Points, in no order, along strands that fork and pass close to each other.
In the rows, 128 means zero.
Two points are linked if the straight distance between their rows is under 52.3.
Z37: [135 131 122 143 195 160 144 191 190 144 136  68 126 153 139 152 164 118]
Z392: [140 118 112 111 185 168 132 192 176 158 144  95 115 164 143 137 140 118]
Z584: [ 81 139 171 119 149 147 168 129 148 172 147 109 153 166 135 174 135 145]
Z801: [ 82 132 152 117 100 122 135  46  59 149 106 169 152 143 104 153 111 188]
Z71: [164 121  95 124 150 147 112 178 174 116 128 118 111 115 120 104 131  93]
Z197: [138  99 129 126  74 108  78 115  60 133 157 180  97 144 190  90  98 118]
Z538: [170 108  97 130  96 116  85 147 113 102 131 161 105  98 148  80 111  84]
Z277: [148 112 122 119  89 116  97 121  97 133 143 167 113 130 158  92 102 109]
Z65: [148 105 100 101 180 170 119 197 169 162 141 110 107 167 144 127 129 119]
Z456: [153  96  95  89 170 166 106 194 161 163 143 121 100 167 149 118 118 120]
Z493: [148 142 115 153 175 144 140 185 196 109 125  72 119 114 118 133 166 103]
Z878: [127 135 133 160 196 148 149 181 193 139 137  54 133 146 140 161 170 122]
Z431: [111 149 139 130 108 101 157  77 116  99 103 128 145  96  87 137 133 153]
Z20: [138 121 114 124 195 166 140 193 182 152 140  81 120 160 140 145 150 119]
Z446: [ 97 148 163 156 165 134 168 144 174 139 138  71 150 136 129 173 163 131]
Z331: [174 102  90 121 115 134  81 164 131 114 133 155 103 105 147  80 110  83]
Z347: [155 128 103 135 179 157 129 192 188 121 130  87 113 126 122 126 152 104]
Z264: [122 151 134 133 108 105 157  93 134  99 110 121 142  97  93 132 135 137]
Z772: [ 84 138 168 113 132 145 162 116 135 166 143 125 152 164 127 164 125 152]
Z238: [172 117  88 124 140 140 101 175 166 107 125 130 107 104 122  94 128  87]
Z977: [168  93  88 104 140 147  82 181 143 139 139 149 100 137 153  89 108  99]
Z153: [116 134 130 131  81  96 117  51  50 112 103 169 139 118 113 120 109 163]
Z248: [149 103 119 121  85 113  83 127  86 131 148 172 103 133 173  87  98 108]
Z938: [152 114 119 135  66  96  84 104  54  98 135 174 106 114 163  85 105 110]
Z260: [122 155 141 143 136 118 159 131 172 108 123  94 138 107 106 143 152 123]
Z924: [133 157 132 150 147 123 155 152 185 100 122  81 129 101 108 140 162 112]
Z192: [161  89  92  94 156 159  91 189 150 153 143 140  97 152 151 102 109 110]
Z892: [133 151 115 137 103  69 144  61  95  64  78 134 139  60  78 112 127 157]
Z745: [141 123 125 119  90 117 112 109 105 130 136 160 124 128 140 102 105 115]
Z64: [ 85 140 168 132 164 147 166 145 158 167 148  92 152 163 139 176 143 140]
Z97: [142 111 126 134  62 100  83  98  47 115 145 178 104 129 171  91 102 121]
Z119: [119 137 131 125  90 102 134  63  80 113 109 157 143 113 106 122 114 150]
Z330: [155 128 103 125 163 152 125 182 179 123 132 106 114 126 123 118 140 101]
Z402: [167 107 105 134  83 106  79 135  92 101 135 169 102 100 158  78 108  87]
Z219: [ 61 142 178 129 133 137 174  78 104 154 120 123 166 143  96 195 137 184]
Z124: [171  97  86 113 130 142  80 175 142 123 137 151 101 120 148  85 111  89]
Z823: [104 132 130 132  90 100 110  31  29 121  93 173 141 122 110 127 108 179]
Z377: [142 150 124 152 162 130 145 168 195 103 124  76 123 104 112 135 162 105]
Z36: [ 91 132 143 125  95 111 121  35  42 135  96 173 150 133 106 142 110 186]
Z144: [110 143 153 169 183 134 159 162 190 135 137  54 144 135 137 172 170 125]
Z857: [119 139 137 123  93 111 140  82 102 120 120 149 141 121 109 125 116 141]
Z336: [ 68 133 161 120 114 130 149  47  65 152 101 160 158 141  91 170 118 199]
Z524: [ 78 137 171 108 124 144 161 104 122 173 141 136 157 166 126 168 117 159]
Z70: [ 66 137 181 116 125 143 168  88 109 166 134 135 163 160 112 185 125 175]
Z531: [129 133 133 122  94 115 133  96 108 123 129 152 137 122 120 116 112 126]
Z439: [125 154 137 136 122 117 156 118 156 109 120 112 138 105 102 132 139 125]
Z820: [ 92 144 166 147 166 141 169 147 168 153 142  80 151 150 134 174 154 135]
Z303: [165 117 108 137  72  96  87 115  80  90 130 166 108  94 152  82 110  95]
Z177: [121 150 126 133 102  84 148  66 103  83  90 135 143  80  82 127 128 155]

Name the points in between on the shortest way along the links from the first point to the second, in order.
Z878; Z584 -> Z144 > Z446 > Z820 > Z64
Z538; Z248 -> Z402 > Z303 > Z938 > Z97 > Z197
Z402; Z65 -> Z538 > Z331 > Z124 > Z977 > Z192 > Z456
Z330; Z377 -> Z347 > Z493
Z36; Z119 -> Z823 > Z153
Z97; Z531 -> Z197 > Z248 > Z277 > Z745
